Each row is a point on a landscape with many peaks, with its height.
From any point a climber steps to the highest of the 2 points nearest to it. It stops when none of these is higher. Distance is the straight distance between rows; heights are no part of it.
tig: [106 173 121  86 113 109  88 154 129 138  83 178  57 130 119 141  87 110
  83  99 125 127 111 123 121 117 177 150 166 128 140 108 128 140 108 112
 148 175 127 129  83 132 182]  h=454
Sasa: [113 130 144 128 130 147  61 133 145  83 139 123 164 110 130 147  96 116
 148 168  86 159  92 111  64  69 120 134 193 143 156 155 154 128 197 185
 107  68 116 142 185  79 112]  h=443
Sug: [ 85 107 103 130 138 141 145  97 132 115 168 101 197 139 136 131 140 126
 128 135 117 131 136 136  98 158 134 105 101 159 113 139 111 150 151 161
  63 116 137 144 217 131 119]  h=183
rozar: [ 40 174 118 134  69 141 125 206  98 117 113 121 107 126 160 117 105 109
 130 115 131 121 120 129 131 168 144 113 131 139 100 166  70 181 173 138
  91 136  95 154 159 144 140]  h=132
Zorug: [130 167  93  81 120  97 116  92 161 142 139 126 151 151 110 119 109 127
  83  76 144  87 134 128  98 119 162 137 101 133 144 104 106 169 129 116
 139 174 148  90 138 156 171]  h=592
pum: [117 171 100 127 113 146 119 116 110 147  95 152  63 149 127 168  69 168
 147  95  78  72 150 135 171 170 141 122  82 153 116 122  62 149 111 141
 102  69 100 170 164 116 134]  h=308
niru: [150 123 122 137 176 130 128  34 166 122 139 150 168 135 142 193 171 123
 107 131 109 137 146 141 141 118 112 132 103 154 194 151 184 136 171 156
 150  80 158 108 107 100 160]  h=199
Tedod: [136 127 102 140 159 114 137  97 135 167 163  98 121 129 125  55 148 161
 184  93 147 156  88  97 156 109  33 134 158 139 119 125 111  81 123 136
 117 207 206 120 128 116 117]  h=433
vinut: [169  96 106 150 125 114 181 160 123 149 162  73 132 107 109 101 136 129
 125 151 160 157 105 163 147 102  48 128 132 157  82 140 109 142 112 135
 107 136 107 103 136 118 109]  h=618
bapor: [140 165 119 133 131 188 101 108 139 104 128 164 107 112 142 177  97 148
 164 126  64  96 154 123 152 122 154 142  82 155 128 117 106 146 130 160
  90  92 113 172 142 118 119]  h=282
mozat: [ 93 129 146 120 142 103  75 120 111 105  71 148 113 129  94 220 168 122
 161 148 105 153 111 115 106 119 132 144 151 118 137 167 146 149 124 180
 117  53  92 154 117 121 140]  h=300
Matuz: [149 110 187 143 122  77 105 151 133 119  98 125 134 114 120 171 148  64
 115 134 126 168  95 131  72  59 119 123 182 124 159 152 159  91 145 131
 167  80 130  98 107  78 114]  h=614
kov: [117 107 155 121 101 151 123 121 142 122 138 101 166 112 181  84 194  87
 117 108  74 181 109 127 129 127 147 102 176 103 110 148 119 124 154 101
 110  94 131 122  92 131 172]  h=201
Debos: [ 88 173 111 117  81 124  92 143 149 144 132 109 118 107 129  50 128 167
 174  84 152 126 111 122 131 134 102 134 167 104  63 140  31 152 120 118
 132  95 110 137 140 169 128]  h=143
balo: [161 114 154 118 145 130 124 158  79 154  91 173  37  81 110 179 181  81
 127 125 122 172 142 113 139 117 176 148 151 121 117  90 184  98 107 108
 127 163 141 130  62 113 125]  h=233
fizez: [201 114 159 131 143 115 124 149 151  97 149 117 165 111 114 124  78 111
 142 181 108 147  82 130  73  38  94 140 159 151 151 108 170  78 127 165
 119 127 139 123 163  93  68]  h=516
der: [180  73 170 152 129 124 142 114 147  78 113 117 193 146 114 201 137 100
 110 147 127 128 154 164  81  96 161 118  98 117 147 130 183 105 124 132
 127  79 116 128 163 121  85]  h=702
Dova: [123 139 133 130 159 161 121 109 150 157 170 189  80 115 154 102 139 108
 113 131 112 122 127 126 147 166 131 136 131 124 152  92 155 104 141 107
 181 195 176 123  68  86 155]  h=328
Vuv: [ 94 146 125  93 101 117 106 116 150 128 149 113 194 127 126  82 165 147
 157  90 141 137 111 123 112 139 132 132 141 104  89 114  78 144 102 135
 109 114 133 133 135 206 130]  h=162
dagag: [ 90 168 130 118 141 123  84 129 141 129 117 168 112  92 116 198 171  76
 123 119 103 164 117 120 108 116 142 153 146 148 135 140 151 166 135 185
 120 137 123 128 112 109 169]  h=275
Vode: [108 219  66  85 104 132 105 159 126 173 132 159  33 133 109 115  60 143
 150 100 110 105  84 142 151 170 102 149 140 163  98 120  59 158 111 160
 139 131 117 134 149 118 159]  h=320
Rikis: [111 131 179 167 160 111 106  82 132 105 115 182 146 111 128 194 190 118
 143  90 176 111 187 110 108 141 162 138  68 119 154 120 133 115 144 137
 178  99 135 143  94 154  91]  h=379
Bofa: [ 96 139  94 118 124 113 130 122 108 138 146  73 166 143 128 143 105 112
 118  85 108 120 122 114 104  96 116 111 118 172 121 172  83 169 174 157
  54 129 109 123 217 129 136]  h=165
saro: [ 90 132 129 106 124 109  84 135 111  82  96 115 164 137 104 188 140 130
 156 142 135 139 121 127  99 118 128 136 128 126 115 172 134 193 144 191
  88  76  82 159 148 169 119]  h=324
dafed: [169  98 156 187 131 112 217 153 124 124 160  88 169 140 174  73 130 148
 133 111 157 102 112 152 172 142  98 114  78 107 125 153 162  98 109 107
 114 177 152 106 136 149  60]  h=206
ranu: [ 92 106 137 180 122 129 178 157 109 127 131 142 100 158 145  76  80 174
 117 171 157  90 137 158 160 195  92 110 105 113 130 139  92 106 104  88
 183 126 107 134 143  92 109]  h=49
zilu: [144 132  56  88 112 144 162 173 127 180 174  87 110 125 120  91  96  81
 100 143 120 133  75 158 130 141 114 125 157 171  96 114 129 158 127 135
  83 187 145  97 153 121 159]  h=159
fisa: [149 144 115 145 130 118 146 147 132 105 159  87 178 127 111 100 107 169
 138 123 239 128 142 122 147  86  75 154  96 129 131 151 144 153 163 129
 148 165 149  94 126 185  86]  h=600
Fivoz: [196 104 108 145 166  87 177  94 135 144 156  97 140 119 116 149 141 143
 142 133 122 151  96 164 146  69  45 136 122 171 127 156 121 133  98 154
  98 114 121  96 117 108 119]  h=566
Vovek: [101  85 155 152 124 118 164 177 102 124 118 115 120 156 168 107 121  94
  87 172  75 149  93 158 131 166 137  93 153 127 136 152 151  92 120 108
  97 131 111 136 152  73 145]  h=672
fiz: [ 87 160  77 117  86 141 150 167 103 147 157  76 145 128 152 104 126 110
 148  89 143 116 126 106 139 148 121 110 118 151 101 180  68 192 184 142
  63 146 127 130 183 168 137]  h=148
vem: [ 70 134 140 124 148  97 105 102 130 137  78 198  66 127  98 132 124 157
  90 109 141 103 175 117 120 147 160 134 128 111 121  88  60 101  98  81
 181 107 110 144 109 100 156]  h=376
fava: [193 136 122 125 133 117 108 120 148 105 116 115 128  95  76 154 129 183
 153 118 192 123 175 121 129  49 108 165  86 132  99 103 115 151 104 127
 130 100 112 119 111 165  85]  h=602
nuf: [105 105  80 110 111 111 135 141 104 160 125  68 118 115  76  80 122 141
 122 142 187 165 141 112 124  98  72 126 160 143  90 144 101 153 137 112
 108 149 114  98 158 137 148]  h=678
Nese: [153 148 139 154 194 137 113  62 144 118 144 188 124 114 118 204 146 123
 156 165 110 124 131 112 117 114 113 147 104 155 211 131 198 100 152 186
 152 136 168 135 129  86 101]  h=230
Bal: [141  98 137 187 137 144 190 130 140 112 172  92 182 104 145  65 177 165
 141 159 185 160 123 126 171 162  89 117 101  84 109 143 145  89 122 101
 143 121 149 121  96 151  82]  h=177
Veb: [172  79 162 116 113 117 147 148 127  96 119 108 184 133 113 145 145 105
 112 160 101 133 117 157  84 141 180 115 118 103 102  85 143 102  62 118
 117  93 110 133 147 141  96]  h=651
guza: [137 126 123 163 157 150 147  82 180  95 193 120 207 100 147  81 184 180
 142 127 154 155 122 134 154 146  92 126 111 110 108 112 108 102 129 115
 150  76 144 119 100 156 107]  h=152
rif: [162 115 117 107 152 136 139  83 131 131 132 121 156 150  97 105 127 186
 167 147 137 103 108 114 154 162 112 137 102 112 123  79 156 102  54 132
 128 122 162 143 131 173  96]  h=366
mim: [ 75 172 126 153 132 127 127 135 131 116 158 159 154 117 134 133 133 142
 164 110 182 105 153 127 127 154 101 145  68 144 123 152  91 172 155 170
 121 158 133 141 155 163  99]  h=432
gema: [191 107  88 109 112 175 164 133 100 116 136  71 158 135 161 151 123 112
 133 145  98 131 129 126 177  99 117 124 107 138 141 160 193 163 177 142
  51 137 122 136 138 160 131]  h=616
bep: [155 118 131 148 148  93  98  98 152 124 119 120 105 117  91 155 123 159
 129  94 116 142 172 124 114  22  98 130 142 166 151 137  79 135 130 117
 126  70  94  93 131  64 134]  h=467
sipo: [170 130 112  61  77 116 143 150 129 110 109  79 181 156 145 121 114 107
 101 125 126 116  93 140 136  94 155 125 150  98 142 139 173 171 128 115
 123 150 109 109  92 196 163]  h=739
ked: [150 132 120 102 150 126 113  48 173 126 152 149 169 159 127 130 103 166
 109 136  47  98 106 144 116 134 137 131 139 143 169 114 115 133 106 140
 142  74 105 109 118 101 171]  h=362
Nodor: [104 142  73  78  97 130 112 159  96 115 103 112 109 121  79 171  98 153
 132 151 129 123 121 151 107 147 130 146 130 144  77 142 106 197 104 164
  75  92  61 146 172 171 139]  h=352
vunel: [ 93  98 148 129 131 128 149 169 103 144 127 151  97 123 124 115 146 110
 136 174  85 145  92 145 122 216 153 112 155 111  99 100 118  72  71 106
 124 121 122 152 134 111 125]  h=626
borav: [138 129 126 150 171 176  86  73 176 116 200 132 145  83 126 111 191 165
 160 160 133 188 140  98 123 115  90 130 160 114 120 117 120  95 174 126
 167  67 137 117  78 119 139]  h=125
kek: [ 79 178 124 108 107 109 139 159 124  95 150 121 181 162 149 151 102 116
 145 128 137  92  79 154 109 163 119 130  95 125 139 174 120 187 128 200
 117 169 101 133 155 171 102]  h=460
kena: [152  89  95 112 122 141 163 142 113 178 140  99  86 117 122  93 153  90
  96 128 133 167 129 135 152 134 124 112 146 145  99 111 154 116 123  94
 108 187 165  97 109  98 156]  h=184
gupi: [141  80 158 144 107 153 125 137 141 121 165  95 173  99 153  82 191 103
 135 174 115 190 110 117 107 126 138 107 180  75 105 114 162  85 149 114
 133  93 142 122 107 139 128]  h=224
tima: [105 115 163 147 104 142  87 145 133  88 110 117 146 115 122 112  92 147
 115 143 142 125 166  99  90  91 155 122 142 106 115 105  98 117 138  96
 151  89 104 149 156 123 117]  h=485
dafi: [ 91 182 132 125  94 120 146 198 107 175 112 172  57  90 137 120 140  88
 147  60 161 132 120 145 149 167 152 144 134 158  70 119  87 149 102 137
  96 191 140 141 143 143 102]  h=370
rodap: [181 122 113 120 132 126 128 105 129 105 117  90 168 135  84 171 116 142
 133 116 202 138 180 119 124  43 114 145  92 145 156 135 175 155 155 140
 114 129 142 116 143 172 102]  h=661
fevi: [ 99 124 159 135 122 146  96 120 120 106 103 138 152 119 168 175 198 107
 170 144  91 148 107 104 138 155 156 124 147  94 143 153 174 119 148 167
 105  78 126 175  96 147 133]  h=273
vilef: [143 112 137 161 140 129 140 118 129 122 137 123 107 145 118  78  85 189
 117 185 161 107 131 127 161 138  74 117 131  99 152 119 122 111 110  90
 219 126 113 101  87  94 131]  h=25
sapel: [166 106 113  98 153 148 152 110 141 111 157 120 176 165 150 127 126 117
 147 174  86  99  93 130 118 164 149 124  96 133 160 111 225  90  99 164
  69 162 182 156 174 147  92]  h=226
Varo: [142 155 136 139 156 191 103  96 149 112 155 175 126 101 162 174 144 121
 160 136  86 113 149 116 149 125 132 148  89 157 158 119 164 124 157 172
  98 144 160 157 133 108 126]  h=258
tuliz: [117 141 105 139 167 151  82  69 127 120 102 163  67 122 107 172 123 186
 141 158  93 128 159 111 165 102  94 148 131 150 154 157 117 157 160 153
 144  63  89 141  95  82 165]  h=117
nutu: [136 173  71  81  98 131 123 124 109 162  95 100  80 146 120 135  58 168
 125  83  71  90 132 116 156 137 154 116 143 142  91 134  40 175 141 110
  96  49  72 139 177 149 149]  h=336
zur: [156 138 108 105  88 123 132 152 133 146 125 100 102 128 129 100  72 133
  84 103  86 116 115 149 133 105 144 119 162 147  96 108  56 143 117  78
 126  82  86 104 134 116 170]  h=369
Lavos: [141 110 147 145 116 199  79 112 138 104 126 150 106 102 156 119 140 128
 126 171 119 144 167  89 146 109 154 123 162  88 140 103 164  93 188  80
 186  97 136 157  75 122 153]  h=615
luso: [128 135 142 145  85 148 143 180 118  77 145  92 175 143 173  99  95 133
 159 147 135 105 111 142 140 138 130 118 102 100 128 151 118 142 139 151
  99 141 109 155 159 177  62]  h=491
Mene: [144 137 178 159 127 118 101  98 171  89 149 116 182 138 149  95  85 172
 144 113  99  98 121 114  94  78 122 121 120 121 142 100  75  81 109 115
 142  84 119 137 171 107  94]  h=445
Funep: [128 108 171 182 115 175 120 166 125  79 135 143 124 107 167 129 131 118
 120 204 139 143 144 116 136 140 141 115 132  80 150 138 166  99 186 111
 182  86 100 144  87 111 107]  h=568
Dor: [216  91 151 158 140 148 170 137 129 104 168 107 185 121 152 110 145 114
 115 148 173 137 152 133 144  94 144 123 102 109 150 107 246  90 149 121
 127 156 171 117 115 150  61]  h=450
Rud: [105 119  77  72 110 138 135 138  97 150  70 127  86 149  85 149  89 145
  84 147 105 136 131 144 123 180 169 128 148 138  96 105 127 151  82 108
  94  99  94 150 161 126 176]  h=383
mumov: [138 121 114 125 179 149  91  60 129 141 141 148  94 112 108 135 152 176
 166 165 113 159 135  94 151 111  58 133 158 137 147 139 136 117 146 158
 154 115 150 123  86  92 161]  h=95
nom: [100 122 161 187 152 125 129 105 139  94 144 151 169 118 126 170 200 146
 170 125 177 130 163 127 118 158 115 130  70 120 116 143 104 129 142 164
 131  80 120 152 119 166  80]  h=404
loro: [194 100  80 119  99 168 187 140  94 158 120  69 108 151 171 126  97 125
 124 144  60 107 121 136 188 132 123 103 115 134 114 145 151 135 135 103
  59 118 124 131 148 141 135]  h=562
niro: [157 111 125 113 139 129 100 126 151 105 156  99 182 102 102 125 106 121
 143 155 101 160 110 117  62  47 114 139 165 151 125 106 124 116 125 162
  79  90 128 134 200 108 104]  h=478
Zuve: [180  90 177 114 136  64 142 155 135 122 107 106 151 135 106 120 117  86
 115 143 107 151  68 142  78  60 109 123 191 129 146 116 154  76  81 131
 139 140 135 102 112 104 118]  h=567
voko: [138 107 112 107 138 145 146 113 124 145 149 102 152 174 160  69 132 106
 124 140 108 101 121 105 149 151 156 116 116 120 160 124 219  94 125 106
 107 199 197 138 133 131 130]  h=256
Pazu: [ 78  92 143 127 111 102 172 174 105 123 126  99 176 161 160 134 144  73
  81 128  97 137 109 170 111 186 166  92 121 118 113 166 123 139 115 131
  85 142  98 124 162 114 138]  h=636
degu: [134 107 174 166 155  72 150 105 108 141 105 132 125 143 129 116 156 134
 130  99 154 126 129 117 147 111  98 126 118 124 152 149 136  95  97 114
 163 163 154 111 111 110 111]  h=262
kis: [170  88 163 173 181 133 154 128 112 127 168 150 146 106 107 163 156  89
 121 142 171 134 164 122  92 130 160 136  96 136 150  91 219  78 134 144
 136 173 175 113 152 113  54]  h=407
tor: [ 85 103 177 153 142 150  96 104 128 105 143 133 176 116 166 121 205 109
 170 165 115 153 113  91  95 173 151 102 141  88 142 137 172  63 165 138
 128  80 154 174 124 135 101]  h=252
Telu: [163  78 124 113 138 141 144 122 105 158 101 136  78 104 115 143 185  88
  90 130 131 163 181 124 150 125 167 121 128 122 115 101 182 108 116  63
 129 164 154 115  80 109 160]  h=209
Vilam: [130 164  93 109 118 124 144 116 115 155 145 107 125 152 137  80 121 175
 185 124 149 122  72 105 188 138  57 146 143 122 136 154 118 141 114 161
 130 173 167 126 106 183 118]  h=476
nov: [ 84 142 105 112 106 121  93 132 121 113  76 126 118 152 113 140  79 124
  46 111 137 120 177 118 102  87 163 122 148 133 165 163 130 185 193  89
 149 116  86 115 138  98 202]  h=453
fodig: [124 125 134 175  89 117 177 155 108 153 111  91 101 120 154 102 149 139
 159  74 154 115 146 140 189 136  96 111  97 129  82 158  60 147 119 104
 109 112 116 127 126 140 113]  h=106
Feno: [ 55 129 132  90 141 124  95  81 123 157  98 164  97 157 118  90 147 142
 112 128 120 111 131  94 121 183 142 122 155  90 142  93 107  94 100 100
 175 140 153 154 109 131 184]  h=345
duso: [167 149 119 140 112 125 129 163 145 129 138 132  95  88  87 110  99 178
 146 128 191 114 159 153 132 116  98 150  97 138  74  99  71 159  88 116
 157 113  90 107 129 133  91]  h=553
Sada: [175  92 151 100 134  87 136 149 126 146  98 134  87 151  84 116  88 115
  94 142  94 131 101 127 104  94 160 124 170 133 150  61 163  67  55  97
 131 175 161 108 109  76 130]  h=515
nilem: [ 97 117 104 152 107 124 195 168  90 156 116 113 104 172 123  78  82 139
 126 114 197  73 157 144 158 212 131 102  78 120 117 135 118 133 102  87
 147 173 139 136 175 140 103]  h=69
Far: [ 56 104 145 147 114 146 127 164  94 139 133 144 124  95 121  87 183 121
 131 163 203 152 163 110 118 191 156 120 141  71 111 126 136 108 148  92
 183 151 123 135  90 162 125]  h=286
namo: [129 116 120 137 139 158 161 130 122 112 156 125 163 150 149 166 119 104
 132 140  97  89 140 160 113 173 156 120  58 151 123 126 157 135 110 163
  62 169 136 152 201 128  97]  h=202
Vuman: [169 103 153 172 174  71 202 103 120 149 136 108 166 155 130 107 153 152
 142  89 173 112 110 134 154 129  78 132  82 134 145 136 155  91  73 125
 124 179 177 101 125 144  59]  h=232
Moga: [132  75 174 165 143 102 179 161 118 121 157 136 159 115 118 131 171 113
 128 164 134 142 113 161  89 197 141 121 106 100  89 102 122  73  59 127
 141 108 109 124 137 133  75]  h=608
tas: [168 124 138 143 140 131 140 108 178  90 166 149 170 138 128 158 106 151
 102 161  89 103 127 185 107 125 128 128 103 137 142 125  95 150 113 143
 165  60  67 100 111 109 130]  h=396
zab: [107 173 110  98 105 134 131 122 115 142 120 114 132 150 170 113 147 126
 161 108 140 118  91 114 189 148 107 139 135  96 152 186 138 178 149 159
 119 177 145 128  86 208 154]  h=517
sib: [120 150 113 124 120 149  93 162 152 112 142 160  92 125 115 127  49 152
  74 145  90 127 138 156 110  96 137 139 150 157 127 116  64 153 147 110
 140  80  63 110 142  74 166]  h=400
dasop: [182 106 126 127 110 199 115 139 148 124 151 123  96  92 132  75 108 149
 141 161 131 139 146 111 147 125 150 133 143  87 103  61 147  98 116  78
 160 146 150 141  92 131 119]  h=556
tuso: [ 83 109 131 111 125 130 113 109 103 165 120 134 102 124 107  72 181 135
 152 128 164 156 140  87 135 168 128 131 168  74 116 122 147  97 121  90
 164 167 179 137  80 157 158]  h=314
tode: [142 111 140 164 141 128 141 109 164 116 152 130 152 101 125 159 156 116
  98 114 118 142 174 167 112  93 120 118 102 168 123 148  83 156 150 122
 116  77  88  90 129  90 142]  h=429
Rir: [157 102  93  94  96 134 120 125 116 136  98  62 128 116 103 106 116 137
 100 102 187 160 172  96 130  53 117 124 153 128 108 141 133 165 172  76
 114 155 132 101 119 147 171]  h=740
Dusan: [150 127  88  48  90 105 104 129 114 150  73  75 129 146 106 124 113 120
 119 100 133 142 103 106 122  57 124 141 185 121 109 149 130 170 131 119
  88 140 117 120 112 180 184]  h=810
biva: [116 138 170 144  87 158 100 183 128  90 127 118 145 121 165  99 108 115
 163 145 141 131 125 111 139 108 144 131 139  87 124 130 129 128 166 131
 143 133 127 147 114 159 101]  h=523
Sir: [ 79 133 141 183 154 134  98  75 124 106 107 132 124 156 158 150 118 163
 150 148  87 124 137 104 149 120  91 118 131 155 173 201 128 151 201 173
 117  71 107 150 143  82 156]  h=144
saf: [142 117 142 112 146 145  86 126 124 131  98 174  70 126  89 143  93 127
 113 163  82 150 123 100  95 110 143 132 180 122 148  64 138  66  99  95
 154 134 143 136 109  69 144]  h=471
gafo: [155 141 136 120 136 139 112  95 145 122 137 130 135 148 127  79  79 175
 169 146  95  89 103  99 132 128 111 127 134 115 143  84 107  84  95 131
 141 135 163 156 151 126 103]  h=406
bokap: [126 139 146 118 143 131 100 127 109 146  90 168  77  75 107 229 212  59
 113 114 123 175 154 106 102 114 182 150 141 137 133 127 172 127 142 140
 132 117 124 130  78 109 158]  h=255
Labi: [ 83 144 109 157 162 124 131  87 127 126 119 124 143 161 166 183 128 100
 113 135  74 131 101 131 137 132  94 119 124 165 186 207 170 165 182 192
  98 120 125 130 161  68 174]  h=166
lun: [118 170 125 103  98  97  96 187 134 124 120 151  70  72  85 117 103 137
 103 139 200 127 158 147  95 126 150 158 151 117  71 106  88 158 118  99
 161 146  83 103 110 156 132]  h=512
tazam: [178 132  78 111 122 117 176  78 119 163 118  81 127 197 152 134  68 156
 117 111  66  66  92 134 172 151 115 104 105 143 147 154 103 152 113 110
 103 109 120 111 150 137 150]  h=504
kebi: [115 135  98 138 114 166 170 185  87 118 112 132  89 146 120 192  57 117
 120 133 122  87 146 162 124 171 152 122  70 166 101 137 121 161 118 157
  60 153 104 166 215 121  98]  h=182
dunik: [109 126 152 142 174 125 128 109 144 138 144 187 133 128 158 136 158  67
  97 138 100 111 127 123 106 173 168 122 114 129 167 103 177  89 134 118
 171 167 158 124 113  92 140]  h=354
ludeg: [104 171 100  95  95  94 110 165 132 126  83 155  70 118  98 134  85 128
  48 105 167 126 161 143 101 112 165 145 136 139 127 134  97 177 152  78
 140 160  93 103 117 124 195]  h=481
zinu: [121 131 193 134 141 136  88 111 127  96 116 169 155 115 136 164 153 114
 145 134 158  99 157  96 101 134 193 135 104  74 166  97 178  89 152 114
 201 107 137 158  94 168  90]  h=353
gopa: [ 63 110 137 111 130 134 125 111 102 141 120 121 160 157 160  86 194  90
 133 114 130 147 138  90 138 163 152 114 143  95 157 161 193 106 155 116
 120 172 185 146 122 142 158]  h=284
Ter: [152 151 156 110 143  78  92  67 187 122 142 142 161 149 142 122 152 148
 145  82  78 123  89 132 112  76 104 132 147 124 160 122  78 108 101 138
 160  86 131  95  79 124 150]  h=326
deg: [145 151 155 103 118 103 145 175 106 138 100 169  76 131 142 129 107 100
 103 114 129 115  93 148 149 153 174 153 144 111 130 108 165 141  83 116
 163 199 125 111  53 157 122]  h=421
Kar: [146 121  67 108 143 148 151 119 135 156 152 123 125 142 107 131  77  84
  84 140  70 111 111 133 118 126 149 118 128 185 138  98 146 126 125 138
  68 173 157 112 183  70 154]  h=137
nibe: [181 135 122 115 146  86 111 115 152 139 135 121 118 108 118 159 145 126
 181  75 127 143 124 122 137   9  56 157 134 179 139 147  96 133 130 161
  99 132 130 106 117 118 107]  h=513
fibid: [121 145  96  99 140 164  61 109 151 129 128 169  75 124 103 120  55 161
 100 138  71 137 140 103 105  89 139 139 180 139 152  95  91 126 154 111
 141 117 116 135 129  72 180]  h=430
tol: [ 89 116 126 102  88 114 119 141 119 145 110 100 148 104 138 114 212  97
 145  96 134 176 119 127 136 136 147 125 168 112  76 141  99 157 117 127
  84 115 128 136 104 188 156]  h=180
gilen: [ 42  98 152 145 121 109 127 157 105  90  98 126 174 156 139 181 165  85
 101 123 117 144 125 149  71 185 174  86 121 117 133 180 132 154 149 156
 113 116  84 156 165 108 132]  h=609
ger: [ 95 111 106 141 121 142 151  80 106 137 104 101 135 174 164  94 107 182
 122 122  94  82 131 122 181 175 119  99 117 110 138 160  90 147 134 103
 125  81 102 142 134 130 162]  h=456
savaf: [104 157 115 143  73 123 126 149 126 169 111 100  71 104 131  63 132 159
 147  60 184 129 155 122 162 129  99 117 138 119  62 142  33 155 142  80
 136 131 122 123 113 138 142]  h=124
Tese: [162 152 133 128 157 112  98 109 145 139 149 126 115 106 124 109 153 156
 186  69 145 162 120  99 134  50  54 156 144 144 109 112 103  94 119 152
 129 185 184 114 103 139  99]  h=472
beno: [181 127 103 107 124 125 150 111 138 127 133  89 161 160 150 146 103  99
 101 132 105 124  96 143 148  85 111 126 126 148 176 153 172 158 160 137
 113 152 135  93 118 130 158]  h=676
Gafeg: [ 49 148 124 134 149 136 100 120 132 100  90 178 127 139 125 197 125 108
  53 124 143 102 180 142  98 146 168 116 107 126 172 150 133 168 186 117
 172 109  80 143 126  86 182]  h=424
dov: [156 132 121 159  94 139 200 175  85 169 102 120  67 144 157  80  94 129
 158  72 158  86 157 138 203 181 127 103  84 141  91 127 105 118 102  86
 125 152 144 144 156 125  85]  h=86
febez: [108 100 111 136 123 136 150 113 104 133  89 120 109 151 118 149 143 145
 113 145 120 130 145 150 158 174 134 121 122 120 116 152 124 151 109 119
 123  95  93 139 110 127 166]  h=418
vepus: [ 81 145 116 109 110 119 120 150 149 145 142 146 137 124 116  83  90 122
  85 118 155  93 148 147  79 168 168 123 111 146 104  89  79 143 116 103
 147 158 129 121 181 128 144]  h=630
neme: [ 92 111 152 120 162 124 124 127 114 129 142 167 151 124 106 149 158  60
 110 136 146 132 152 116  72 162 191 135 110 128 144  88 195  90 121 137
 140 184 166 135 161 116 100]  h=378
Ven: [129 176 111 140 127 127 144 189 109 182 132 171  24 104 123 104  90 135
 162  96 140 136 103 158 179 180  84 137 134 174  82 112  68 119  92 141
 144 160 137 124 123  92 105]  h=346
Fotur: [ 25 153 146 146 168 106 102 142 121 113 105 212  95 129 115 168 123 120
  63 151 132 118 151 139  91 170 165 120 120 122 151 123  93 108 138 107
 180 111  88 157 117  80 156]  h=402
kapa: [136 128 172 132 165  50 137  73 141 153 100 138 144 158 134 152 159 114
 144  68  77 119  97 121 126  86 105 130 115 149 167 137 102  86  63 149
 116 144 163 119 111 104 128]  h=293
Lef: [113 157 125 108 109 102 158 177  82 153  89 176  66 120 116 145 120 113
 117  98 180 107 139 161 152 209 180 152 112 123 100 115 148 157  76 118
 130 186 112 134 114 171  97]  h=393
tido: [158 151 103 137 134 152 143 131 152 172 162 153  56 110 134  76 101 146
 149 111 116 121 119 156 169 157  79 131 134 158 112  92  93 111 108 109
 168 170 155  99  92  84 138]  h=318
tugom: [140 129 142 113 144 119 105  99 138 117 129 148 148 131  85 136 144 169
 155 159 175 121 131 107 124 146 133 145 114  81 134  93 156 114  93 140
 185 120 133 133  89 182 106]  h=327
zate: [111 194 113  95  97 102 116 109 156 148 147 129 135 151 164 113 121 118
 127  62 122  82  93 130 147 115 123 140 110 130 140 149  84 182 139 140
 132 165 138  99 103 180 163]  h=555
lirig: [151  92 206 161 134  78 135 155 135 100 120 120 180 126 113 185 157  78
 124 143 154 146 111 149  55  98 137 122 131 113 155 133 173  89 135 150
 178  76 111 107 138 112  59]  h=656
nar: [212 111 130 116 116 188 109 149 159 105 168 109 155  91 122  96 119 131
 132 163 167 154 139 105 127  79 144 152 146  98 118  64 194  97 149 122
 142 165 178 120 101 171  85]  h=503

Call two points neighbours if one is among the 2 nearest of the other. Go from one point of each pair to the other, from neighbour to neighbour, staying as high as possible. Name the lowest point that can't be avoided.
Vovek and der | Moga
Dusan and der | saro
vepus and Dusan | Tedod

For each start below, name the point where the climber stops.
Dova | Lavos
kena | Dusan
zinu | biva
voko | ludeg
Ter | Dusan
Labi | der
sib | der
tol | Dusan
Nodor | Dusan
